Each row is a point on a landscape with many peaks, with its height.
From any point a climber steps to the highest of the 2 points nearest to it. It stops when none of these is higher. Distance is the straight distance between rows; heights are no part of it.
j_263: [ 10 -14   7  23  -8 -11 -24 -18  -4  -1   3  15 -10   0  -6  11  12 -11
  21 -19]  (h 21.7)
j_598: [ 32  21  21  -7   8  12  16  14   0  -6  -5  -9  -8  25   1 -11  -6   4
  -9  -6]  (h 63.5)
j_592: [-20   0   0   7  13   1 -21 -10  15   4  15   6   0 -20  12   8   0  -5
   4  28]  (h 17.9)
j_706: [-15 -28  -3   3  20  -4 -23  -5  23  16   5  -4  12   5  -6 -13  -3  35
 -13  13]  (h 52.3)
j_489: [ 17   9   6 -15  12   3  19   1 -14  21  11 -12 -12  32 -19 -15  -3   7
  26   2]  (h 16.9)
j_620: [ 20  24  -3 -22  -2   2  31   7  -6  -4 -17 -20  -7   6  22   3 -17 -13
   0   9]  (h 41.8)
j_123: [ -2 -15   1 -11  -9 -15  -4 -11   2 -12  -4   2   8  -8  30  14   7 -17
 -26   3]  (h 73.7)
j_498: [-15 -20  11   7  21 -18 -15   5   0  17  15  10  -1   2 -18  13  -2   5
  17  14]  (h 18.6)
j_687: [-18  12 -22   2 -11  -3  -9   4 -12 -25   1  10  -7 -16   4   5  -5  -6
 -10   3]  (h 4.7)
j_214: [-18   1   5   8  23   0 -18  -9  14  25   7   1  -7 -10   3   4  -4  -8
  15  23]  (h 23.5)
j_55: [ -6 -10  25   2   2   2 -10  16 -10  30   7   5  -9  -4 -11  15 -21 -16
  21  13]  (h 31.0)
j_150: [ 15  -7  -8  10 -24   8   9  -6 -14 -10  -9  19  -5  -7 -16   5  11 -25
  34 -15]  (h 16.3)
j_231: [ -9 -21   5  -7  12  -8 -11  -9  -1   0   3  10  11  -9  22  16   1 -17
 -15   5]  (h 64.4)
j_524: [  6  11 -21   3 -11  -9   3  10   8   0 -13 -11  18 -10  27 -12 -13   8
 -11 -10]  (h 68.8)
j_101: [ -2 -19  -5  -9  -3   3  -5 -21 -18 -13   2  12  -1   6 -33   0  19  29
   0  16]  (h 57.5)
j_475: [  1  19   5   8  -6  13   0 -24   3 -20   5  12  -5   1  -2  12  14   8
 -17   5]  (h 15.3)
j_455: [ 10 -18   0  -9 -12  15  19   5 -22  -1   6  14  -1   5 -24  -7   7 -10
   7 -23]  (h 42.4)
j_236: [-18  -2 -10  11  -6  -5 -11  18   2  29   0 -16   1  -3  23   8 -30 -23
  18  -3]  (h 49.4)
j_707: [ -8  -4 -12  26 -27  -3 -14   2  -8   2  18  13   7  -9  17  12   1  -2
   3  -7]  (h 24.9)
j_803: [  8  14  -7 -11  16  13  11   1   4  -1 -12   4   5   7 -11 -24  -2  22
 -11   7]  (h 69.1)
j_717: [ 17 -11  -2   5  21 -28 -14   8   6  -8 -16  -6   3  15  -5  -6 -10  30
  13 -14]  (h 82.1)
j_116: [ -2   4 -10  -6  12   5  -3  -7  -3  -4 -12   0  -6   8 -21 -19  15  26
 -15   5]  (h 79.1)
j_951: [ -6   4 -27   5 -21  -8   1  -1  -7   8 -11  -6  11  -2  27   0  -3 -10
 -15 -17]  (h 61.0)
j_836: [ 24  -2   8 -11   5   9  14   5   3 -14 -15 -14  -8   8 -11 -26  -8  38
   1 -12]  (h 81.9)
j_986: [-19   7  24   7  -1  -3   1  -1  20  28  14 -13   5 -15   2  15 -19 -10
  13   5]  (h 36.0)
j_306: [  2  11 -21  -2 -16  14  10  13  -5  11  -9  -7  -7  -1 -12 -27   0  -8
  -4 -25]  (h 47.3)
j_949: [-12  -8  17   5  18  -5 -13  14   0  28  14  -3  -6  -2 -15   5 -29   6
  20  13]  (h 23.0)
j_758: [ 17  18  -3  -2  18  24  15  -4  18 -12 -14 -10   5   9   3 -13   0  30
 -13  13]  (h 63.2)
j_865: [  9 -10  -4 -10 -15   9  19 -11 -22   1  -1  15  -2  -7 -41  -9  20   0
  21 -12]  (h 41.4)
j_450: [ 31  12  18 -13   8  14  22   5   6  -7 -17 -22  -5   9  -6 -22  -7  17
   0  -2]  (h 72.5)
j_742: [  1  -7  -5  -4  -8   3  -6 -13  -8 -21   2  14   1 -30  -4  -2  19  -6
   1  -2]  (h 35.9)
j_502: [ -4 -28  -2   4  18  -6  -9 -24   3 -14  11  10   4 -12  -9  16   7  12
   7   0]  (h 28.1)
j_759: [ 19  15   8   1   7   5   4   1  -7  -9 -17   0  -4  18   7   0   1  -6
 -11 -12]  (h 73.0)
j_218: [  6   4 -16   9 -39  16  13   1 -14   4  -2   9   6   4   3   5   9 -28
  -1  -9]  (h 20.5)
j_411: [-18  -1  10  12 -20 -23 -13  -9  16   6   7  -3  11 -12  12  27  18 -17
  -2  23]  (h 67.5)
j_593: [-18  10 -21   1   5   2 -17 -11  -1 -17   2   8  -8 -13  12  -6  -4  12
 -15  11]  (h 7.6)
j_957: [ -7   6  15   2   8 -14   3   6  24  25   5 -18  11  -5  23  14 -23  -4
   1   6]  (h 42.3)
j_545: [  6  -1   1  -9   4  -5   3   7  -1 -19 -23 -16 -17  -1 -16 -25  -6  26
  -7 -15]  (h 69.4)
j_115: [ -1  10  14 -18   8  18  18   8  -8  -3  10  -1 -22   9 -15  -7  -5  -6
   6   5]  (h 29.2)
j_356: [ -8  11   1   7  -7   2 -10 -12   4 -20   5  13   6  -7   8  18  20   0
 -23  20]  (h 13.4)
j_541: [ -2 -12  15  18   2 -12 -27 -12   8  14  12  11  -9 -10  -4   5   9 -10
  24  -2]  (h 25.1)
j_382: [  4 -16  -8   3  -4  -9 -15 -20 -22 -10  10  16 -10  -2 -25  -1  19  20
  13   2]  (h 50.7)
j_626: [ 19 -12 -15  18  -4  -1  -9 -15 -17  -2  -6  23  -5   2 -11   9  11 -17
  25  -8]  (h 18.8)
j_298: [ -6  16   6 -20  -7   3  27   6   2   8  18 -27  -7  12  21   8  -5 -35
  10  10]  (h 31.3)
j_818: [  0   6 -28  -9  -7   6   5  17 -13  -1  -6  -4 -10  -5 -15 -27  -9  14
  -4 -15]  (h 42.6)
j_274: [ 10  -7 -15   2  -9   0  11 -23 -29  -5  -1  18  -5   1 -30  -2  11  12
  18 -10]  (h 45.3)
j_301: [ -6  22 -24  -2 -17  -9   4  -6 -17 -17  -4   2  -8  -6  16  17  -1 -11
 -15  12]  (h 2.2)
j_806: [ -4 -11  -4   3  17 -10 -21  12  19   6  -8  -3  10  -1   0 -18   0  21
  -8   5]  (h 65.3)
j_280: [ 15  -9  14   1  21  -5  -3   7   0 -10 -10  11   8  17   0  -2   7   5
 -18 -19]  (h 62.0)
j_443: [  3 -16   8  -9  -4   1  12   5  -7 -11  -3   6   6   1 -24 -10  10   7
 -13 -21]  (h 47.8)
j_768: [  7   3  -8   5  12 -12  -3  10   6 -17 -21 -11 -10   5   0  -6  -8  17
   3 -18]  (h 56.7)
j_842: [-21  -3  -2   9   3   2 -23  -3   5 -24   8  10  -4 -11   6   2  10   9
 -19  16]  (h 10.6)
j_589: [ -8 -10  10   7  14 -16  -8  17  13  23   2  -7  20   1  19  10 -10 -11
  -8  -1]  (h 49.7)
j_793: [ 20  20   6 -22  -2   8  22  14  -2   2   3 -27  -3   7  32  -8 -20  -5
  12  14]  (h 46.9)
j_763: [ 26  27  -3  -1   0  19  23   4  11  -9  -9 -10  17   5  17 -11  -9  13
 -18   7]  (h 59.6)
j_798: [ -1  -6 -15   9 -32   3  -2  -5 -15  -4   4  12  10  -8  10  13   8 -20
  -7  -8]  (h 22.4)
j_374: [ 10   6   1  -8  -4  -8   2  -9  -1 -18 -18  -4  -3   8  24  10   4  -8
 -28  -3]  (h 89.0)
j_528: [ 11 -11  15 -12  11   8   9   9 -14 -12  -5   5  -7  17 -19  -6   3  13
 -17 -10]  (h 53.6)
j_780: [-24  -5   9   5  -4 -16 -14   6  16   4   5   2  11 -12   2  12  19 -18
  -8  12]  (h 57.8)
j_643: [ -5  26  -9   7 -24  12   6 -18   0 -11   4   8  -5  -6  -1   4   6  -3
 -12  -9]  (h 17.1)
j_363: [-17 -13  11   4  -2  -1 -14  19  -2  29   1  -4   4 -11   5  13 -12 -30
  19   2]  (h 39.0)
j_701: [-12  21 -12  16 -12 -12   7  13  10   0 -14   1  18   3   4   5  15 -11
 -18 -12]  (h 38.7)
j_829: [  5  13   9 -18  18  10  17  13   2  13  20 -10 -11  17 -15 -20  -2   8
   9  12]  (h 22.7)
j_823: [  4  24 -12   4 -30  14  22  -4  -7   4   2   1   7  10   7  10   0 -12
 -13  -9]  (h 18.9)
j_235: [ -8  -2  10 -10 -11  18   9   7  -4 -21   1  11  -8  -8 -19   1  13  -6
 -16 -12]  (h 42.1)
j_53: [  3  14   0 -19   2   7  39   8  -2  11  -2 -16  -3  13  13   8 -10 -31
   5   1]  (h 36.1)
j_8: [ 23  24  17 -20  11  26  24   0  12  -1   2 -13  10   6  16 -13  -7   4
  -8  16]  (h 56.6)
j_855: [-19  -8   4  14 -17  -6 -17   0   5  -6  17  10   7 -21   9   7   1  -8
  11  -8]  (h 28.0)
j_327: [-10 -32  14  -1  28 -11 -25 -24   8  22   4  -7  -7  13 -11   5   3  24
  18  17]  (h 33.0)
j_757: [ -7  -6 -12   2   8  -9 -15  11   8  -1  -3  -3  17  -5  18 -10  -4  15
 -14  -9]  (h 79.9)
j_816: [ 14   9   0   3 -17  24  16 -18 -18   2   8  12 -10  -3 -17   0   7 -16
  28 -13]  (h 14.1)
j_878: [-22   8  -8   7  -9 -16 -14  12  15  -1  -4  -4   8  -2   8   1  11 -13
 -17  -1]  (h 46.8)
j_630: [-11 -26  18  -5  25  -2 -16 -13  22  16   7 -10  -1   6  -7  -3 -11  27
   6  12]  (h 42.2)
j_464: [-16   0  21   5   6  -1 -11 -14   7  27   7   2  -1 -17  -5  10  -1 -14
  26   9]  (h 30.1)
j_918: [  2 -17   9   5  12 -14 -10  -3   9  11   4   9  18  -3  19  12  -4  -6
  -6 -13]  (h 57.0)
j_567: [ 14   7 -13   5   9   8   2   7  14 -25  -4  -3   7  12   1  -3  -7  39
 -15   9]  (h 58.1)
j_37: [  2  -4   5 -10   3  11   1 -18 -18  -3   0  -1 -17  11 -35 -21  21  22
  -3  16]  (h 66.5)
j_723: [-19   1 -12  17 -15 -17 -11  18   7   8   3  -9   5   7  21  20 -17 -19
   4   0]  (h 63.4)
j_367: [-17   3   2  14 -17 -24 -10   0  10  14   7 -10   9   0  22  29  -6 -22
  -1  18]  (h 80.2)
j_474: [ -7 -18  11   4  -5  -3 -14 -14   3 -21  11  14   4 -26  -1  13  10   7
   7  -2]  (h 32.1)
j_310: [ -9  -1  16   6  22  -9 -21  23  20  21   0 -11   9   6   6  -8 -10   8
  -3  11]  (h 48.4)
j_770: [ -2   3  14  -7  -7  17  15  16 -15 -21   1   2 -15   2 -20  -3   2 -23
  -1  -3]  (h 36.2)
j_149: [ -8 -21   3   9  20 -20 -13 -11   5   2  14  16   6   3  -8  17   2   9
  13  -4]  (h 23.9)
j_576: [ 22  11  20 -19   6  15  14  11  17   3  12 -28   1   6  32 -22 -16   3
   9  15]  (h 51.9)
j_175: [  3 -10 -21   1   2  -8   6  13 -13  -7 -10   9  -4  -3  -4  -3  -1 -14
  -2 -17]  (h 46.0)
j_807: [  2  -5 -11  -3   8   3   2 -11 -14  -7  -1  17  -2  -7  -5   0   9  -2
  -3  -2]  (h 39.9)
j_976: [ -8   4 -30  -6 -15   6   8  12  -6  -1 -14  -6  -5 -10  10  -6  -2 -15
 -12 -19]  (h 53.7)
j_454: [ 20  13  -9  -7   5   5  26  -1  -6  15 -13 -12  -8  24 -19 -18  -4  15
  20 -10]  (h 12.6)

For each start below, name the point where the climber stops.
j_949 => j_367
j_620 => j_116
j_643 => j_757
j_298 => j_116
j_957 => j_374
j_816 => j_116
j_502 => j_757

Call two points neighbours if one is among the 2 nearest of the other. Go from one point of each pair to the other, from neighbour to neighbour, staying as high as possible. Name the lowest point that can't be avoided.
j_116 and j_757 => j_865
j_759 and j_836 => j_598
j_757 and j_374 => j_768
j_367 and j_759 => j_701
j_717 and j_757 => j_806
